Each row is a point on a landscape with many peaks, with its height.
A climber steps from a point to the highest of its 4 nearest points, and stops where none of them is higher. Distance is the straight distance between rows; heights are no part of it.
Piron height 51.7: 7  -4  -38  -50  -11  0  3  -41  -11  -17  30  -2  -34  6  -37  -33  -42  -10  -4  -5  -7
soz height 57.1: -6  36  -9  -33  -25  -6  -6  -9  -1  -12  6  -7  -31  -11  1  -25  24  4  20  2  -12
ruf height 52.2: -42  3  15  33  8  -16  6  13  10  -44  -8  -25  -25  -8  28  -4  73  -18  1  9  23
gog height 40.7: 52  -37  2  38  -25  15  2  -13  -29  53  1  -5  37  29  -2  0  0  -15  -35  -15  -13
sogev height 61.8: 8  10  30  -23  38  7  -6  32  28  -19  -2  6  18  2  -6  22  -28  18  -6  24  28
kamin height 65.4: 31  -27  -8  52  -11  -8  3  -22  -15  26  -1  -3  11  0  13  -23  8  -14  -22  -8  -26
div height 36.3: 20  32  10  39  25  3  -15  6  -22  -25  -32  -12  58  -3  -4  22  16  29  -4  -1  -1
debi height 32.3: -14  -27  1  36  14  -1  29  21  12  6  -6  1  -7  2  17  -8  9  -8  -18  -14  -18
bipi height 18.5: 34  -20  24  59  25  13  1  30  5  -1  -26  0  48  0  6  49  -15  36  -31  10  15
Gisas height 58.5: -16  38  -40  -33  -37  0  -2  -20  -56  6  8  2  -18  20  -39  12  -42  9  17  -9  -5
roluk height 37.9: 7  33  35  -3  11  0  -25  -10  -26  -8  -24  10  26  7  -16  21  -4  -16  -17  32  12
pari height 48.6: -4  -30  3  -36  23  -18  -12  -35  1  -5  44  7  -52  14  -22  -2  -69  1  16  17  6
rovu height 71.7: 13  -3  12  -8  -29  4  -15  -31  -44  25  20  -4  -13  -11  -43  -17  -15  -29  3  12  -34
pibav height 23.4: -20  -21  -8  23  11  6  5  63  24  8  -23  9  13  -12  31  10  -2  13  -15  -14  -17
Kapo height 78.7: 5  -25  -1  -16  24  1  -4  24  53  2  -2  23  5  -4  4  -2  -43  24  10  15  16
kepav height 53.7: -15  27  -56  -57  -24  0  2  -44  -18  -11  15  -19  -43  22  -30  -18  -7  -3  12  -15  1
varak height 71.0: 29  7  38  35  21  5  -4  -9  -14  -17  -14  -6  51  -9  15  34  11  -4  -43  27  13
dev height 62.6: -18  15  -31  -20  -34  -7  7  -23  7  10  14  -5  -14  -2  -14  -41  23  -5  10  1  -24
dega height 66.4: 11  6  -17  27  -18  -10  3  -23  -41  34  28  -21  8  12  19  -15  74  5  29  -30  -36
tal height 39.3: 1  53  17  22  12  -34  -13  2  -34  -42  -4  3  26  7  -7  41  40  -9  20  20  3
posa height 52.9: -27  9  -9  -31  17  -9  13  31  42  -20  4  21  -14  9  0  -18  0  14  -10  -7  -6
rike height 48.5: 0  -9  -4  -4  -5  9  14  9  26  10  -1  19  6  -11  -1  -42  -5  1  4  -11  -14
fum height 60.7: 11  41  -21  -14  -8  -2  8  18  -22  13  -20  -12  31  9  -32  -3  -29  36  5  -16  -20
Debiv height 62.4: -5  25  6  -25  -37  14  -14  -19  -52  21  15  -21  -49  19  -44  11  -16  -25  20  -1  -14
biva height 54.1: -4  3  21  -41  56  -13  2  25  64  -33  -4  7  -4  7  -11  15  -53  27  -3  41  44
Paz height 66.0: 11  -11  -37  -24  -21  3  1  2  -9  17  13  -4  -19  15  -30  -22  -31  3  15  -3  16
pudo height 64.6: 28  10  4  27  -4  9  -2  -6  -36  26  -4  11  32  -11  -21  13  -3  -10  6  -2  -21
Godu height 22.2: -54  -36  40  30  17  -3  0  40  -7  -29  -12  -16  8  -22  54  16  40  -15  -27  1  11
gukas height 54.8: 29  4  -35  -15  -33  4  7  5  -34  47  12  -26  9  22  -53  -2  -50  13  9  -10  -6
Gilin height 64.4: -11  72  4  -47  38  11  -19  29  25  -26  -10  3  -11  -3  -24  18  -32  18  10  22  32
zatun height 51.6: -31  -26  23  26  -7  -3  21  -9  34  -20  -6  -6  -18  -24  14  -36  43  -1  -5  -4  9
gop height 51.1: -76  -15  -25  -14  -6  -4  -4  47  27  -21  -30  20  -20  -17  23  3  4  31  7  -23  -4
zado height 44.6: 42  -11  39  26  -16  1  -4  -51  -35  33  11  13  30  5  -16  32  -15  -25  -28  -3  -3
Ket height 62.5: -2  42  -4  -50  12  1  -9  13  31  -29  -12  26  9  -3  -5  4  -31  31  0  10  17
nese height 61.9: -2  43  -19  -61  27  -4  -3  -12  19  -25  -1  -6  -23  20  -29  14  -23  -2  9  -3  27
livib height 79.8: -37  5  14  -4  3  -4  11  20  30  -36  -5  7  -54  3  26  -21  45  -5  -2  0  10
biki height 18.9: -4  -42  48  10  33  8  6  25  5  -25  -24  20  1  -9  21  10  15  -8  -29  34  22
ribu height 33.1: -48  -52  2  -21  40  -1  10  30  59  -10  -3  33  -30  -20  22  12  -18  21  -2  -1  9
dugek height 49.8: -13  32  -22  15  -18  5  7  23  15  -10  -31  -12  25  -16  17  26  6  19  5  -15  -11
lilaf height 59.0: 14  51  16  -40  -7  0  -5  -16  -42  9  -9  13  -33  1  -45  17  -28  -2  11  5  -3
Guliv height 67.9: 20  -46  -30  -33  -3  -8  12  1  18  49  21  8  8  10  -1  -18  -44  14  4  12  2
gug height 25.5: 0  12  26  39  9  0  -3  -9  -9  -35  -11  -10  23  -7  21  25  52  -28  -29  25  14
fom height 51.5: -18  -10  -62  -27  -40  8  18  3  29  -6  12  -2  -28  6  10  -37  -29  20  17  -35  -12
Koz height 47.9: -10  7  10  35  -6  -17  -16  -27  -13  -19  0  -7  -1  1  23  -10  54  -39  17  8  -7
Bapa height 45.9: 16  -29  33  -6  36  -5  -14  -3  9  -14  5  14  19  5  -18  1  -19  7  -15  32  29
sodam height 57.0: -8  48  -52  -45  -3  12  16  -8  -6  -5  -3  -7  -13  -16  -14  -17  -31  2  16  -12  2
nopur height 57.2: -24  25  -23  -52  15  0  -14  -8  39  -34  6  17  -35  -5  10  -14  -1  3  19  5  6
kiga height 50.4: -22  26  21  4  0  -11  -8  40  17  -41  -29  -14  -3  -15  11  24  43  -9  -1  6  12
zanop height 37.5: -32  1  11  44  -2  -5  2  16  13  -17  -6  -24  -9  -3  39  4  50  -12  1  -18  -16
fetiz height 40.4: 14  -26  32  40  -18  8  -10  -45  -31  30  10  -6  -2  -2  -2  8  13  -44  -14  4  -7
safem height 44.1: -37  47  -28  -29  3  7  4  42  18  -18  -21  3  -1  -14  11  34  -28  29  29  -25  -2
tes height 38.0: 1  -24  13  59  -2  -3  5  2  15  6  -4  -21  20  -8  28  10  54  -14  -28  -7  -6
nem height 39.6: 25  -21  31  3  42  15  2  -24  -6  12  13  15  2  14  -21  7  -36  -25  -3  12  6
zin height 55.1: 27  -23  35  -5  -21  24  -29  -21  -17  34  16  1  -10  22  -25  14  -40  -51  -11  10  -10
Retev height 65.5: -3  -7  -57  -17  -60  -2  8  -10  -17  10  19  -34  -18  -3  5  -35  27  25  43  -36  -14
Vov height 54.4: 2  -7  -28  -37  14  25  8  -4  16  9  6  15  -4  1  -17  -9  -51  14  19  -11  -5
zud height 60.3: 1  -24  -17  44  -43  -5  7  -36  -10  15  24  -14  13  -7  4  -38  48  -18  -1  -15  -31
bev height 46.3: 29  -50  30  48  -6  -6  -5  -54  -11  30  26  8  12  2  22  -24  16  -38  -12  2  0
Mele height 61.6: -21  -33  40  54  5  1  24  -9  8  -28  15  -18  -1  4  46  1  60  -29  -23  4  35
dalo height 50.5: -2  -13  -14  -40  4  -7  -1  -39  28  -19  31  13  -42  13  4  -46  -13  -7  -2  16  11
sas height 54.3: 4  28  -6  43  -8  -4  -29  6  -22  15  7  -18  38  4  33  4  56  5  36  -39  -14
Veniz height 56.4: 1  46  -29  -31  -30  5  18  0  -58  15  18  -33  6  -2  -23  0  -26  10  25  -16  -22
Fevi height 31.8: 46  -51  -18  14  -22  5  7  -5  14  54  -6  5  14  6  12  -18  -25  -1  -24  -7  -22
Natur height 59.5: -3  42  -7  -29  -3  -6  -9  6  -15  -12  -11  6  2  -22  -8  11  0  10  18  5  6
kisog height 54.6: 8  18  -6  0  3  -18  -5  -38  5  1  6  -10  -30  -10  6  -16  27  -33  8  12  2
Fasar height 78.8: 22  3  -32  1  -33  -13  11  -10  -27  27  25  -25  -4  4  7  -25  14  11  38  -8  -23
muk height 59.7: 2  43  -15  -57  17  9  -6  -2  -35  5  -12  13  -12  1  -24  9  -35  -2  18  2  23
fefo height 30.2: 48  -39  -22  3  -8  0  -2  8  -17  64  2  -4  27  19  -27  -1  -27  5  -17  2  -10
fude height 46.7: 39  -28  -32  -15  -7  16  -12  25  -11  47  20  9  17  27  -35  -20  -57  10  6  6  6
pora height 40.6: 5  -31  34  9  26  3  5  -12  32  -2  13  32  -14  4  8  -49  2  -15  -13  23  18
nire height 36.7: 33  19  50  17  -22  -7  -7  -41  -48  18  -1  0  4  -1  -4  46  8  -37  4  -5  -6
Bimef height 43.0: -1  57  23  31  7  -24  -19  -14  -54  -7  -6  -12  41  -10  3  37  42  6  5  -11  -16
mase height 56.3: 23  -2  -38  -33  10  13  2  3  5  24  22  5  9  12  -36  2  -73  9  16  6  22
laleg height 64.8: -16  -2  16  -17  15  3  11  25  44  -1  -9  15  8  -1  10  -3  -19  29  9  -3  8
kelur height 44.7: 12  22  9  25  6  -4  5  -21  0  -12  -17  -16  22  -6  -3  -8  23  0  7  -5  2
demud height 2.6: -26  -82  12  44  12  -1  0  32  0  2  -21  -3  16  -23  59  43  24  -1  -40  -22  21
mafug height 22.4: 19  -46  -7  62  -12  12  15  29  32  20  -1  -20  12  -11  37  1  17  14  -18  -21  -20
Mit height 68.1: -9  6  -12  -22  24  13  -24  56  34  2  -22  15  23  0  -4  13  -48  44  2  -1  -4
num height 46.6: 25  -2  37  5  -3  14  3  -24  -6  13  2  16  10  -3  -14  10  0  -26  -15  24  -11
duz height 61.5: 8  -19  14  -39  25  -14  2  -5  31  8  24  26  -4  15  -17  -5  -47  13  15  28  29
Fek height 62.0: -59  17  -13  -12  -16  -13  -8  32  17  -47  -32  10  -50  -8  38  15  37  8  7  -7  1
petiv height 43.4: 9  26  19  43  -1  -9  5  -26  -27  -15  -4  -12  15  -8  -1  9  72  -10  25  -11  -20
nider height 20.2: -10  15  19  46  35  2  -7  23  -1  -37  -17  -13  31  -6  34  45  42  20  -39  2  9
poz height 46.4: -47  -43  17  -2  0  6  8  25  28  -25  -30  27  -25  -4  25  -2  18  0  -13  -6  0
lepeb height 38.7: 5  -45  -10  7  -17  6  24  3  21  19  19  9  -27  -11  5  -44  17  -1  -23  2  -7

Call two points neighbours if one is among the 4 nearest of the other. Go from one point of each pair to the other, from neighbour to neighbour, staying as high as possible. Name the lowest point that can't be avoided.
livib and Paz: gop
Fasar and kamin: zud
Gilin and Kapo: Ket
Gilin and varak: roluk
Gilin and fum: Natur
livib and Mele: ruf
